Points, in no order, along strands that fork and pass close to each other.
In the rows, zero is written as 128.
Two points are linked if the straight distance between their rows is under 159. Some points are linked to none.
(832): [143 129 149  63 114 146 167 186 156 118  98 181 121 107 109 151 163 126
 106 113 113 136 149 110 131 150 189 110 107 145 135 111 143 135  75  77
 144 141  81 117 152 125 149]
(1140): [ 99 114 152 174  93 127 119 174 111 152 168  79 155  94 124 135 174  75
 147 125 148  99 162 120  98 173 119  82  88 110 148 208 120 130 125 124
  93 118 111 151 130  64  98]
(1239): [109  89 151 125  83 147 113 146 118 118 129 139 121 128 136 134 136  96
 135 141 157  72 117 120 104 160  88  90 159 104 152 142 130 127 162 127
 108 117 127 130 158  30  90]
(386): [138  98 115 109 143  85 145  95 129  78 118 187 123 117  60 146 134  58
 117 178 133 129 100 135 123 130  71 100 191 109 159 116 125 128 151 122
  80  97 133  93 129 154  66]
(450): [163 109  73 128 131 113 117  68 142 140 152 147 106 132 109  67  95 139
 136 158 170 111  49 121 126  95  85 179 181 127 168 130 127 136 164 168
 134 150 142  87 126 174  79]
(190): [ 91 173 109  89 126  96  90  79  65 119 143 154 100 146 133  83 100 144
 122  96 121  91 116 143 124  88 101 142 117 114 158  84 125 122 101 117
 140 163 152  99 109 148 130]
(661): [131 142 106 103 129 133 130 128 110 196 112 162 116 113 139  61 127 178
  87 126 150  40 136 118 133 106 118 172 106 126 164 128 130 134 100 144
 146 196 135 108  62  89  76]
(991): [146 169 102 140 157 130  82  63  66 182 132 118 137 124 125  82 120 120
 150 139 175 120  81 128 129 111  63 161 123 151 104 127 142 150 159 173
  79 118 149 111  49 138  59]
(1406): [158 116 142  75 114 148 136 160 180  72  83 201 133 151 108 163 117 131
  93 135 123  98 127  98 128 103 106 146 156 130 153 109 125  98  63 109
 136 161 106 101 144 128 112]
(214): [133 173 165 161 137 190 120 147 130 161 148  80 143 145 164 126 155 135
 157  94 102 147  88  88 133 125 144 126  70 138  83 113 145 142 116 146
 140 157 123 140 164 110 176]
(1171): [129  94 123  88 111 130 160 127 171  79  55 228  95 131  92 169 102 104
  90 175 146 160 148 109 144 132 142 150 174 152 137  87 137  85 122 105
 161 103 134  91 178 130 135]
(1469): [123 149 101 111 181 145 137  58 104 135  73 179  91 172  97  64  82 153
 117 142 138 126  78 132 157 110 103 165 136 151 130  69 128 160 164 146
 103 132 144 113 129 164  82]
(260): [ 88 147 174 165  94 169 134 153 109 162 117  86 173 114 122 177 168  73
 194 118 113 146 181 118 102 143 108  93  65 148 105 161 134 115 122 126
 101 102 170 147  86 106 123]
(1395): [135 125 142 145 119 163 170 149 139 140 130  76 153 159 107 200 149  59
 164 139 113 195 118 112 118 143 120  79  83 159  94 127 204  87 138 153
 149 135 129 181 188 139 216]
(566): [146 131 122 118 164  99 139  95 138  84  60 123 137 144  64 180  87 120
 153 175 122 183 116 146 127 129  81 114 157 135 117 106 145 128 153 164
 106 105 112 132 140 186 128]
(1085): [141  91 130  93 100 142 165 115 149 133  99 172  85 121 106  80 123 136
  50 135 148  64 135  77 165 147 169 139 158  74 177 119  86 162 135 135
 122 116 100 102 126  98  77]
(1389): [137 110 139 105 128 103 152 157 131 143 116 132 157 110 100 166 159 118
 159 118 119 152 165 133 113 151 156 104 108 127 122 166 128 134 100 107
  97 128 105 119  86 148 112]
(1161): [155 166 107 135 197  85 125  66 124 117 126 109 127 161 126  84  90 167
  66 124  92  97 148 155 143 143 175 179 122 102 144 137  66 150 109 104
 109 140 138 138  71 154 104]
(741): [152 117 121 114 150 114 178  99 167 106  72 156 100 137  90 126  83 145
  80 155 130 167 154 123 167 158 191 140 160 114 145  98 110 144 127 113
 151 105  88 108 142 161 127]
(132): [148 170 107 145 156 129  92  74  99 182 121 104 129 129 138  81 123 186
 161 118 132 146 109 147 151 106 142 204 118 154 101 153 118 163 124 146
 145 143 152 124  73 175 134]
(705): [139  99 142 116 118 138 118 121 144  97 117 154 104 175 123 151  93 131
 172 130 122 153  85 105 132 118 113 130 162 157 102  94 153 118 151 142
 161 145 138 118 171 164 144]
(1223): [120 159 103 121 173  74 136 119  91 114 173  77 156 136  99 198 149  98
 140 145 108 193 132 147  91 131 127  90 108 124 119 128 138  99 154 110
 106  93 150 153 115 176 204]
(988): [ 86 135 120 128 118 103 107 148 132 105 123 162 143 117 107 207 112 108
 153 115 111 152 164 168 106 103 102 115 121 145 126 147 162  78  77 111
 146 120 136 138 141 124 158]
(809): [123 129 154 175 131 164 131 150 126 166 108  77 146 103 145 113 193 138
 154 128  99 155 157 130 168 179 179 132  93 111  73 156 138 185 136 147
 116 123 132 140 125  97 137]
(1132): [169 147  95 127 144 164 109 109 129 181 184 105 117 189 143 121 154 149
 148 112 167 136  36  96 134 105 117 143 119 129  96 136 139 128 153 162
 127 162 134  91 109 155 136]
(276): [143 110 118 129 146 118 164 111 144  96 109 136 103 133 103 135 105 143
 146 145 112 179 152 140 134 152 184 147 156 136 149 122 109 145 165 104
 160 112 138 118 143 157 152]
(1084): [140 124 129 115 159 126  95  77  92 129 113 151 136 110 116  96  92  97
 124 135 140  74  71 142 119 119  64 147 157 133 133 114 116 152 140 155
  68 131 137 107  88 126  34]
(1467): [137 127 170 105  65 175  94 171 144 129 111 155 134 175 165 151 123 162
 198  90 116 120 119 105 113  82  91 143 121 185 109 114 135  80  88 106
 183 154 129 144 161 151 137]
(662): [169 123 122 117 212 162 135  57 121 102  62 135 128 147 116 107  87 151
 151 164 146 136  69 121 155 108  73 148 137 153 106  72 123 170 192 176
  77 116 140 134 101 150  86]
(807): [141  64 121 115  78 149 149 116 133 139 112 166  81 109 140  65 116 159
  74 143 170  52 110  92 152 132 132 164 182 121 180 126 105 148 153 158
 138 132 115 107 140  99  57]
(612): [175 104 103 133 150 105 150  66 158 122  82 126 107 111 108  93 109 148
  98 164 143 151 117 130 172 153 165 156 167  97 134 125  87 177 158 163
 114 104  94 104 107 146  81]
(1506): [119  76 115  89  77 130 149 142 153 102 102 208 131 156 105 189 154  65
 150 177 147 154 134 130 116 120  82 102 167 162 134 121 189  69 147 112
 122 125 169 121 188 124 115]
(721): [117 138  83 159 180 101  99  59 119 126 140  84 103 159 130 106  99 151
 125 129 157 177  70 134 161 116 132 136 141 148  96 110 169 160 176 166
 146 139 129 103 148 205 175]
(499): [124 148 124 138 196 121 134 136 145 104 112  95 150 153 109 180  92 143
 114 145  84 183 127 141 121 161 148 121 131 145  99  89 142 120 132 119
 151 125 117 177 161 119 214]
(300): [124 162 114 150 146 120  83  82 104 133 169  93 109 141 151 120  92 117
 131 114 138 116  98 131 115 119  99 139 141 106 114 128 112 118 164 127
 118 130 143 117 110 111 143]
(201): [142 136 132 177 174 113 121  98 109 129 150  44 137 128 156 104 156 131
 111 164 141 121 146 151 134 192 159 115 130  97 128 188  87 175 199 136
  95  87 141 159  89  97 123]
(911): [108 127 121 154 105 105 149 224 161 115 174 132 144  40 162 123 164 136
  77 113 123 127 190 156 109 116 154 114  98 119 189 169 127 114  77  86
 139 135  96 162 154  98 149]
(1407): [146 122 114  98 148 125 111 136 156 115  87 185 127 128  94 156  78 155
  91 131 120 103 106 131 131 115  97 152 154 122 123 103 133 114  55 152
 122 164 103 115  99 131 105]
(235): [102 170 155 170 140 121 127 135 104 144 120  63 159 135 117 179 149  95
 204 135 112 167 176 121  96 129  94 128  69 147  94 171 107 102 149 136
 100  85 160 146  58 169 156]
(380): [147 188  78 172 197 104  92  66 121 132 157  62 137 181 145 142 115 167
 132 150 156 179  89 137 144 115 112 162 121 135  79 128 144 148 164 166
 124 116 147 152 110 198 192]
(1558): [148 161 138 122 184 119 104 103 113 129 126  68 162 157 103 163 142  96
 153 118 129 142  96 114 126 131 103 100 107  99  64 126 138 124 146 166
  77 118 136 151  86 147 148]
(1014): [103 157  90 105 165 109 118  62  99 158 128 161  80 183 112  65  78 176
  92 127 125 116  85 137 133 112 123 161 119 137 137  81 151 135 138 141
 145 179 162 106 123 151 134]
(1176): [111 126 117 126  89 106 137 127 123 134 200 105  89 111 150  59 108 160
  52 120 145  33 141 127 111 104 120 159 161  95 210 134  96 127 126 136
 173 159 153 121 132 102 128]
(1537): [114 142 116 123 172 105 178 166 142 132 109 124 169 121 114 202 131 129
  98 145  85 179 162 151  96 163 153 117 110 179 123 117 156 109  96  89
 134 132 132 190 140 104 206]
(883): [139 145 185 128  56 187 115 182 136 151 155 129 143 125 170  94 190 116
 170 106 122  96 124  92 109 127 121 106  88 115 128 167 137 146 111 100
 112 141  96 140 164  75 106]
(259): [120 125 120 106 136 114 134 154 161  86 103 144 121 146  89 154  80 172
  89 114  89 136 120 112 141 129 166 147 153 181 143  92 153 112  75 112
 209 159  90 127 172 164 201]
(1396): [105 129 143  71  80 127 148 171 131 113  74 182 138 134  73 196 127 144
 200 125 113 159 150 117 107 111 123 122 134 201 134 118 178  88 103 102
 157  93 134 151 155 183 150]
(1391): [ 68 133 113  85 114 114 159 179 123  71 157 169 102 105 174 119 137 121
  70 119 116  90 201 161 118  95 140 103 119 112 204 100 127  84  88  79
 191 125 160 120 148 113 186]
(1488): [109 138 140  89 113 124 123 129 101 105 101 179 108 125 133 105  99 130
 131 116 128  66 163 127 128 141 125 140 143 125 149 115  94 141 118 115
 109 137 137 106  88 103  79]
(394): [176  91 102 110 101 151 135 114 120 181 150 176 108 131 148  64 112 146
 139 136 161  94  73 106 140  82 118 196 155 150 152 119 120 142 143 158
 125 157 139 108  93 163  49]
(122): [ 89 138 144 133  63 145  86 156 107 127 208 113 115 129 194 105 159 104
 133  91 124  96 125 105 100  89 121 102 104 101 141 122 117  81 125  80
 161 138 135 130 175  82 162]
(790): [129 115 128  92 113 116 151 140 166  85  56 183 122 134  64 198 100 129
 139 161 118 177 134 131 119 131 138 130 162 191 135 109 147  93 114 109
 165 107 126 142 165 157 157]
(479): [157  44 135 162  60 163 130 132 165 144  98 147 130 115 142 127 142 143
 195 135 154 141  96 127 168  84 120 128 164 171  93 125 156 127 150 176
 132  98 113 120 166 156  65]
(924): [194  97 130 138 175 154 149  87 113 127  88 104 154 127 128 139 140 133
 179 151 141 153  69 125 169  88  85 131 131 147  77  89 128 164 179 227
  86  97 115 132 108 180  87]
(745): [118 137 123 133 129 121  97 134 119 127 230  87 138 154 138 154 157 123
 122 101 112 160  82  99 121  95 143 103 129 107 104 114 119  76 134 103
 157 133 119 110 165 158 204]
(1510): [112 138 130 158 114 128 135 178 138 142 187  98 173  89 132 168 164  88
 127 106 105 179 149 137 107 101 127  90  80 126 126 142 154  87  91  95
 123 122 112 171 165  87 171]
(1107): [142 146 112 124 209  46 134  74 104  89 103 111 141 156  94 114 124 122
 111 167 120 155 157 158 132 190 155 122 137 106 129 142  99 154 148  87
  48  68 127 140  80 181  98]
(632): [148 104 154 117  80 160 145 167 173 134 136 154  89 110 159  83 129 171
  96 114 144 112 115  78 163 119 190 149 132 131 126 117 141 142  93 127
 176 174  95 105 172 136 134]
(839): [ 84 133 129  59  89 123 126 174 130  55 116 214 106 137 155 147 136 111
 116 137 124 102 196 147 106 101 123 110 133 159 164 112 144  74  85  82
 191 133 171 111 160 121 167]
(424): [132  66 130 117  71 163 112 114 107 149 140 144 109 140 162  88 125 138
 123 125 163  59  84  99 128 137 103 121 167 122 129 126 141 139 185 165
 115 131 129 123 164  84  63]
(405): [ 88 143 152 155 158  90 105 118  58 142 113 103 139 112 105 106 132  89
 153 138 142 115 199 138 121 186 117  99 118 142 117 158 118 146 134 129
  68  90 140 115  44 134  73]
(48): [ 90 141 125 164 137  93 126 178 112 115 187 103 142  71 165 128 134 133
  94 119 111 128 181 175 105 132 149 128 120 110 159 143  84 104  98  85
 146 119 136 140 127  99 141]
(1414): [ 93 148 112  96 117 104  71 143 112 110 161 138 138 137 142 154 105 147
 121  82 107 105 111 141 100  71  79 121 106 116 141 105 129  76  70 109
 153 145 107 103 137 147 196]
(155): [129 167 178 185  80 179 101 157 128 164 197  82 142  93 168  90 182 125
 156 106 127 123 106  95 115 112 131 128  82 127 136 178 125 158 123 134
 127 119 107 159 189  53 141]
(527): [128 107 151 130  88 153 125 184 179 114 120 168 155 131 105 206 141 100
 162 120 131 161 167 147 117 100 107 108 123 155 137 153 175  97  80 117
 122 131 113 148 145 116 108]
(615): [122  88 153 119  64 157 151 180 132 125 100 181 116  98 141 141 151  95
 162 132 147 108 166 115 112 154 138 109 129 134 146 164 133 133 142 100
 126 122 152 130 151  66  95]
(1420): [124 139  84 125 180  95 121  68 130  93 147 109 108 168  88 106  82 157
 100 138 119 165  74 146 162 117 129 136 161 105 123  98 153 146 141 131
 145 138 116  94 156 213 176]
(291): [ 86 177 142 101 148 100  98  89  63  91  75 157 116 126  93 122  85 115
 170 128 124 139 141 164 110 138  79 144 130 129 130  91 117 156 127 115
  97 105 160 137 116 156 110]
(962): [126 137 105 115 178 115 131  55 118  74 141 135  86 178  88 103  94 123
 112 148 122 152  96 148 146 141 116 116 160  91 130  84 124 134 186 116
 135 119 139 107 166 161 153]
(761): [ 89 123 116 129 113 125 143 118 109 132 144 134 102 113 154  71 116 179
 107 111 137  96 191 139 152 134 194 157 124 102 149 121  96 155 142 127
 166 119 144 124 116 135 123]
(1205): [108 125 131 117 102 137 104 147 121 163 119 132 118  84 172  75 115 151
  81 114 162  19 143 139 141 122 120 144 128 124 165 160 118 150  94 147
 136 174 126 128  81  42  81]
(1262): [106 132 112 126 143  75 136  63 101  81 120 159  92 142  94  82 100 102
  72 144 118 105 137 165 138 143 136 117 176  72 167 109 117 151 167 111
 111 115 143 107 145 137 102]
(1047): [152 166 162 150 151 198 134 135 112 167 124  69 159 140 134 143 181 131
 177 114 112 159 123 109 147 147 143 116  80 125  58 127 150 163 151 165
 126 123 143 149 121 134 170]
(769): [151  89 137 124 122 148 200 144 153 133  71 120 149 149  96 204 163  63
 154 153 132 183 130 123 126 141 119  63 113 158  97 111 207 102 155 163
 126 119 117 158 176 142 174]
(751): [154 180  57 160 211 105 123  67 113 160 184  91 122 161 150  78 101 165
  55 122 114 109 103 167 129 126 145 188 135 121 134 135  93 138 130 130
 135 144 161 140  90 134 138]
(1457): [134  93 150 115 128 144 168 118 137  95  45 187 109 105 109 112 106 104
 150 164 135 146 159 121 139 152 150 152 159 152 147 134  73 140 156 114
 119  79 146 105 111 127  68]
(1169): [152 178 102 146 173 141 107  60  94 177 102  85 149 147 131  92 137 169
 160 147 149 148 101 143 166 116 104 170 119 150  75 139 136 183 175 182
  90 109 154 124  45 180 106]
(1204): [115 109 149 104  65 144 127 172 147 109 180 158 113 140 176 132 171 105
 148 112 133 110 142 120 113  96 124 102 134 123 141 121 136  86 117  76
 185 148 138 130 198 102 151]
(1458): [156  97 167 154  61 179 131 170 192 134 122 153 139 122 125 166 151  93
 169 116 139 139 121 135 140 114 107 106 116 128 124 159 164 119  94 156
 121 156  86 153 180  85  88]
(430): [120  85 138 131  95 106 152 163 167 113 137 137 115  56 113 105 132 134
  81 144 156  99 198 126 129 152 178 144 136 102 181 192  98 146 100 112
 136 118 108 138 125  94 108]
(1151): [ 87 131 115 156  99  85 108  95 104 147 159 113 102  84 143  52  81 149
  62 126 157  45 167 142 126 123 128 167 172  96 200 158  98 149 134 142
 149 138 135 137 114 115  92]
(523): [155 132  97  94 155 123 126 109 129 172 112 162 125 136 120 103 109 183
  93 115 120  85  97 121 131 115 121 173 117 115 133 114 115 141  95 142
 115 179 118 111  67 126  96]
(318): [ 81 145 128 120 136  87 145 158 112  85 167 142 119 107 143 128 103 114
 100 127  96 105 179 166  97 122 125 125 133 117 183 122  69  93  85  77
 153 129 157 112 112 115 149]
(1283): [150 147 113 138 181 140 126 147 160 148 133 112 130 155 138 111 108 180
  83 109 100 139  94 129 150 136 165 167 117 144 116 117 108 150  88 116
 161 190 111 132 141 107 169]
(948): [140 123 157  87 188 135 156 111 137 110  52 163 125 146  74 125 121 119
 117 126 104 123 133 112 133 180 147 104 111 116 113  98  86 155 136 110
  71  92 127 130  82 100  78]
(623): [109 147 143 148 128 168 101 164 132 144 181 103 138 153 185 116 127 145
 124  89 102 153  67 107 140 103 139 120  85 165  99  96 145 105  96 109
 179 178 117 135 185  98 197]
(673): [167 169 122 200 184 120 106 102 145 128 148  37 169 137 162 164 108 139
 145 151 138 176 140 152 139 131 114 145 133 125  63 152 135 140 163 182
 106 118 142 167 111 165 166]
(996): [111 132 110 124 140  88 122 137 107 100 194 105 135 132 109 164 144  86
 112 131 109 148 126 142  97 132 109  94 127  89 119 118 130  80 145  97
 131  93 143 114 138 128 194]
(244): [105 108 130 140 108 115 181 158 146 132 127 146 106  86 131 136 128 132
 131 124 146 157 175 151 128 150 200 125 129 145 145 139 139 130 141  84
 168 123 144 138 157 112 157]
(1511): [ 76 159  85 123 129 120  81 138 107 142 189 103 143 117 190  85 120 153
  72  75 109  98 103 138 112  71 107 127  88 118 156  72 117  82  74 107
 164 150 109  96 124 126 197]
(1562): [145 112 123 159  77 154  98 150 158 176 170 115 142  95 145 102 145 163
 124 101 150  89 116 132 122  92 118 147 117 111 128 189 150 138  99 147
 128 176  95 129 127  88  90]
(579): [112 142 126  58  99 122 105 156 147  72  94 220 109 164 119 168 117 138
 114 139 118 103 145 119 118  93  90 140 156 155 147  99 136  71  76 103
 171 147 137 127 160 141 154]
(587): [120 149 148 168  93 176 137 150 120 155 160  73 147 147 126 174 166  57
 170  98 114 188 122  92 116 113 127 101  63 133  80 114 164  68 148 139
 126 104 138 161 168 142 219]
(660): [121 171 124 176 123 132  80 130 116 144 187  63 149 131 147 153 122 108
 120 101 112 115 105 120  93  97  81 117  87 105 103 145 109  88 114 117
 113 139 124 121 101  72 147]
(225): [109  85 129 110  89 151 183 175 171 138  83 191 119  81 131 149 165 106
 129 132 154 160 184 131 124 147 179 127 114 186 149 168 163 128 123  82
 144 111 159 130 160  83 117]
(164): [150 102 102 116 118  82 167 138 165 136 142 115 149 105  88 198 144 102
 139 154 131 182 135 151 111 149 150  94 136 119 135 149 153 115 124 128
 122 128 115 125 132 157 154]
(1376): [143 137 124 136 137  98  86  98  91 148 149 110 127 101 117 102  98 104
  86 136 159  56  95 129 117 138  91 115 179 102 159 157 118 141 155 146
  90 127 129 117  75 104  57]
(498): [123 123 138 103 127 140 156 142 152 139 103 162  94 129 138  81 131 161
  38 103 120  74 156 114 161 162 192 114  99  78 150 114 113 160  95 116
 134 146  96 116 130  82 113]
(2): [ 95 142 124  98 137  93 103 131 112  99 148 131 138 139 101 188 108 103
 120 124  96 147 127 142  97 102  86 105 138 109 119 104 169  72 108 112
 139 124 120 129 155 143 195]
(1320): [178  83 142 132 142 151 177 121 144 113  57 118 159 125 112 169 149  95
 172 164 127 156  91 127 149 136  93  71 126 121 102  92 154 142 167 203
  75  93 109 133 129 132  97]
(241): [ 97 113 148 148 110 103 103 143  78 162 101 103 149  99 130 108 160 119
 144 127 142  97 193 127 152 183 130 106 129 113  98 182 127 165 129 148
  77 107 116 128  61 106  77]
(573): [140  74 145 165  57 168 121 129 150 145 153 110 113 144 158 144 147 113
 186 128 164 145  87 108 146 114 122 102 150 123 116 132 166 121 171 161
 135 117 117 121 195 125 114]
(1147): [149  99 145 141  87 159 174 153 147 148 129 128 126 129 130 148 185  64
 137 159 143 159 104 103 117 162 138  64 117 118 132 135 189 141 170 129
 108 132 124 143 210  76 142]
(1349): [162  65 128  98  46 149 135 177 162 100 136 199 120 156 167 138 157 123
 149 131 137 107 119 102 114  98 111 119 184 135 130 108 127 102 126 107
 151 128 125 111 174 182  73]
(10): [110 127 105 163 115  98  99  92  91 166 147 115 105  93 154  54 100 175
 112 115 165  81 158 155 140 116 152 186 137 114 141 162 104 155 136 146
 155 135 150 127  87 119 105]
(975): [180 111 111  94 108 151 117 120 120 153 148 145 137 158 143 121 140 153
 174 122 131 118  56  98 138  95 107 153 153 134 112 115 120 125 147 156
 107 151 128  95 101 171  75]
(1241): [127 166 133  86 171 109 146 135  96 138 113 121 144 137 106 142 161 147
 146 119  86 154 156 137 118 168 179 117  87 113 112 127 102 145 109  98
 100 117 133 128  74 144 142]
(337): [171  80 119 134 140 137 174 123 151 128  89 102 125 144 109 163 161  87
 133 169 137 159 108 125 135 162 129  61 134 103 101 118 162 140 178 176
  92 117 115 136 164 100 139]
(175): [108 156 147 160 163 115 120 172 139 126 125  91 179 111 151 170 123 148
 152 107  79 153 160 169 113 133 129 159  92 151 106 156  98 120  77 109
 142 126 131 162  95 121 155]
(27): [107 131 117 176 101 118  87 136 122 149 189  61 144 108 145 146 150  98
 101 112 137  92 126 119  99 135 103  98 124  73 118 171 137 107 129 151
  89 127  98 135 142  76 127]
(861): [127 114 123 118 135 147 103  86  84 152 134 125  97 170 150 101 106 133
 138 118 140  90  75 116 133 135  98 112 151 117 105  96 149 133 173 154
 108 132 162 106 122  87 102]
(429): [149  93 144  98 151 151 168 125 148 108  64 175 105 138  98 145 118 112
 117 169 126 138 130 102 127 163 139 110 146 113 135 113 106 144 161 123
 102 105 123 112 131  87  83]
(974): [ 99 150 122 141 126 145 108 160 117 135 181 110 141 122 196 100 146 138
  81  87 110 109 104 131 117 101 125 100  88 114 129  93 123 110  85 103
 160 158 111 124 179  63 182]
(211): [ 99 159 141 145 118 148  84 161 138 146 126  99 168  95 172 145 124 163
 175  76  92 124 153 157 126  81 116 154  72 158 109 130 129 105  63 124
 166 141 109 144 103 126 161]
(457): [134  86 118 110 137  87 162 105 129 120 136 115 131 115  72 158 153  67
 133 174 135 154 125 130  94 149  98  76 151 110 155 154 130 112 162 110
  79 110 141 116 111 131 121]
(1154): [149 153  88 154 190 118 125 119 144 151 162  89 126 133 171  97 115 185
  58 115 105 110 100 155 129 112 147 195 126 130 149 122  72 125 100 114
 163 180 142 140 118 105 157]
(1149): [122 112 132 135 104 124  95 113  65 156 127 110 132  87 122  75 120 130
 127 126 161  61 132 111 144 157 128 124 160 133 132 173  97 159 161 157
 101 122 123 116  60  99  42]
(325): [153  96 153 118  62 166 124 170 168 147 156 142 129 112 142 107 164 125
 134 108 150  84 106  97 125 110 118 116 138 112 150 167 139 144  92 130
 113 164  86 131 169  79  72]
(1512): [141 163 112 122 205  72 112  71 107  91 142  92 125 163 107  96 117 123
  94 124 101  98 141 148 129 193 161 111 129 101 132 150  67 147 153  98
  80  89 141 147  58 146  82]
(83): [120 146 145 165 148 141 132 133 117 156 130  82 139  98 147  96 153 166
 120 123 116 118 159 141 131 172 183 132 103 104 115 166  88 175 150 115
 115 107 124 155 119  63 124]
(964): [130 165  96 144 126 139  88 117 113 169 211  78 133 177 146 129 154 144
 125  91 140 151  53  95 123  78 129 140  91 127  82 123 140 100 123 147
 142 153 136  97 115 155 182]
(978): [132 146 155 140 111 171 137 114 104 134 122  79 137 171 104 173 145  89
 216 124 124 181 120  94 131 107 112 103 100 132  68 106 168  94 188 178
 128  85 156 144 134 186 177]
(398): [ 69 182 148 142 150  93  81 100  49 121  98 125 145 121 126 120  90 103
 148 115 106 109 168 150 108 145  88 120 115 130 129 123  99 133 115 110
  91 107 154 116  69 119 102]
(448): [145 141 116 139 170  60 124  85 128 102  92 111 140 128 109 165 105 126
 138 166 121 187 143 166 111 154 128 143 144 122 124 146 118 134 143 116
  84 100 115 149 107 184 125]
(1547): [ 79 131 162 153  89 125 113 176 106 148 148 105 134 101 134 152 154  78
 184 106 134 121 185 128  92 145  97  86  81 146 137 179 131 103 111 105
 110 107 136 118  92  87 110]
(355): [118 119 150 122  79 133 142 201 170  98 158 147 105  62 166  89 155 147
  85 108 146  69 167 124 119 123 147 122 109 104 180 166 125 142  82 111
 172 144 105 150 169  79 132]
(392): [128 123 140 139 101 126 100 112 114 133 112 128 123 115 125 126 110 140
 221 112 141 161 125 148 145 101 124 150 133 144 107 144 135 145 162 148
 142  97 134 115 108 187 105]
(1444): [141  86 145  64  79 157 177 125 157 108 110 219  86 150 133  77 114 142
  68 120 133  92 132  71 161 111 157 137 168 103 146  71 101 142 120 134
 137 118 118  85 140 172  84]
(961): [161 171 155 175 183 163 144 122 143 115  99  46 174 134 137 170 144 128
 181 146 116 183 157 132 134 146 123 125 103 148  72 127 134 149 180 165
 122  90 155 179 113 151 192]
(75): [146 139 158  70 184 130 130 131 126 119  84 134 134 159  88 152 135 154
 132  98  89 113 122 117 132 148 143 100 100 114  98 101 101 151  96 118
  94 128 114 131  82 113 133]
(252): [144  97 157 146  81 162 120 143 156 129 156 117 124 174 144 144 161  87
 153 127 134 154  83  89 124 129 128  78 128 116  98 119 178 100 147 140
 139 157 112 140 222 118 159]
(580): [ 75 125 112 128 115  58 138 108  84 100 121 178 119  79  84 118 124  79
 148 154 154 141 165 152 115 140 104 120 148 135 168 144 121 147 113 108
  88 109 134 105  91 186  58]
(816): [158 109 124 143 157 103 146  86 120 114  94  94 122 114 121 103 131 118
 133 162 154 136 146 146 156 183 150 112 151 107 145 158  84 178 190 158
  80  85 114 125  92 131  67]
(900): [ 85 129 109 139 148 105 165 168 113 161 139 100 165 104 139 186 161 120
 131 134  89 214 171 158 102 151 162 116  95 173 106 126 177 116 127 103
 135  98 149 172 142 138 205]
(474): [153 154 115 133 200 102 125  97 133  79 107  80 154 165  80 173  89 141
 126 157 112 188 108 124 130 147 105 110 149 132  91  95 150 123 166 150
 127 103 121 175 153 185 198]
(972): [ 94 135 121 116 135 132 164 139 112 123 132 153  97 129 156  84 136 168
  88 101 106 103 183 141 158 144 212 126 105 107 143  89 116 150  94 104
 170 147 122 124 144 112 152]
(77): [133 136 122 146 140 138 130 130 138 137 190 101 100 108 165  95 126 151
  75 111 114  70 114 140 118 117 144 160 136 107 174 133  69 126 121 105
 168 165 139 131 133  76 135]
(827): [149 126 128 114 144 130 159 139 172 115 130 128 121 144 108 123  84 178
  49 108  95 136 116 101 160 134 206 166 139 148 134  85 113 133  81 108
 210 164  89 113 140 165 183]
(7): [125 184 132 162 165 113 103 139 121 123 176  55 177 131 129 173 141 126
 155 115 106 161 151 138 106 130 129 157 101 130 113 160  79 124 107 114
 102 106 134 150  72 155 155]
(1272): [129 144 106 157 108 153 113 162 132 197 190 109 129  87 186  47 158 160
  83 105 160  65  99 120 117 109 118 149  74 126 171 162 142 135  89 132
 159 192 101 136 146  60 133]
(758): [140  82 151 143  95 159 135 124 115 128  77 160 125 109 133 122 126 131
 219 137 146 166 112 136 162  96 123 155 158 166  85 110 139 158 175 170
 114  83 134 109 131 180  77]
(823): [142 143 141 119 100 157  83 141 150 144 126 135 143 144 145 149  96 148
 183  94 110 124 102 130 106  72 100 157 114 161 122 122 131 105  90 129
 158 173 131 123 120 122 131]
(905): [136  80 144 148 104 124 151 150 171 137  68 168 116  63 119 103 130 130
 127 154 143 131 182 121 146 157 165 151 137 129 141 170  91 152 113 122
 136 115 108 121 107 114  81]
(1404): [134 137 135 124 126 140 108 120 117 150  80 152 125 106 118 121 108 190
 174 115 116 144 164 135 166 125 157 178 135 142  93 130 122 159 114 144
 141 128 129 112  92 178 113]
(1360): [143 103 120 124 161 110 115  93 115  83  94 140 136 114 100 143  94  78
 134 163 146 116  87 140 126 135  52 105 188 115 133 112 113 145 152 163
  60 107 127 120 107 133  52]
(42): [130 104 106  97 133 107 186 140 187 111  73 195 107  97  86 157 107 106
  61 161 137 154 173 139 129 157 165 148 143 131 164 127 132 111 106  87
 146 113 119 107 134 129 137]
(868): [122 100 159 116  53 166 109 186 162 104 175 165 125 183 180 129 165 105
 127 103 135 134 105  88 106 107 118  87 136 140 111 123 181  86 100  72
 161 181 106 144 223 135 155]

A fork is a point with three links, a tip a point with one. Leave the first point through the second and follow the links. Name the first fork or tip that comes.
(252), (573) -> (1084)
(1262), (962) -> (1047)
(211), (175) -> (424)
(1241), (75) -> (1205)
(900), (1537) -> (1154)
(1140), (1547) -> (1467)
(991), (1169) -> (252)
(77), (1176) -> (1085)

Follow the links from the first point to the second, and from the first to the third. Name the last point that the two ways share.
(252), (1223), (244) -> (974)
(260), (761), (1204) -> (424)
(1147), (962), (660) -> (1047)
(394), (615), (991) -> (974)
(962), (573), (615) -> (1047)
(924), (1241), (291) -> (1084)
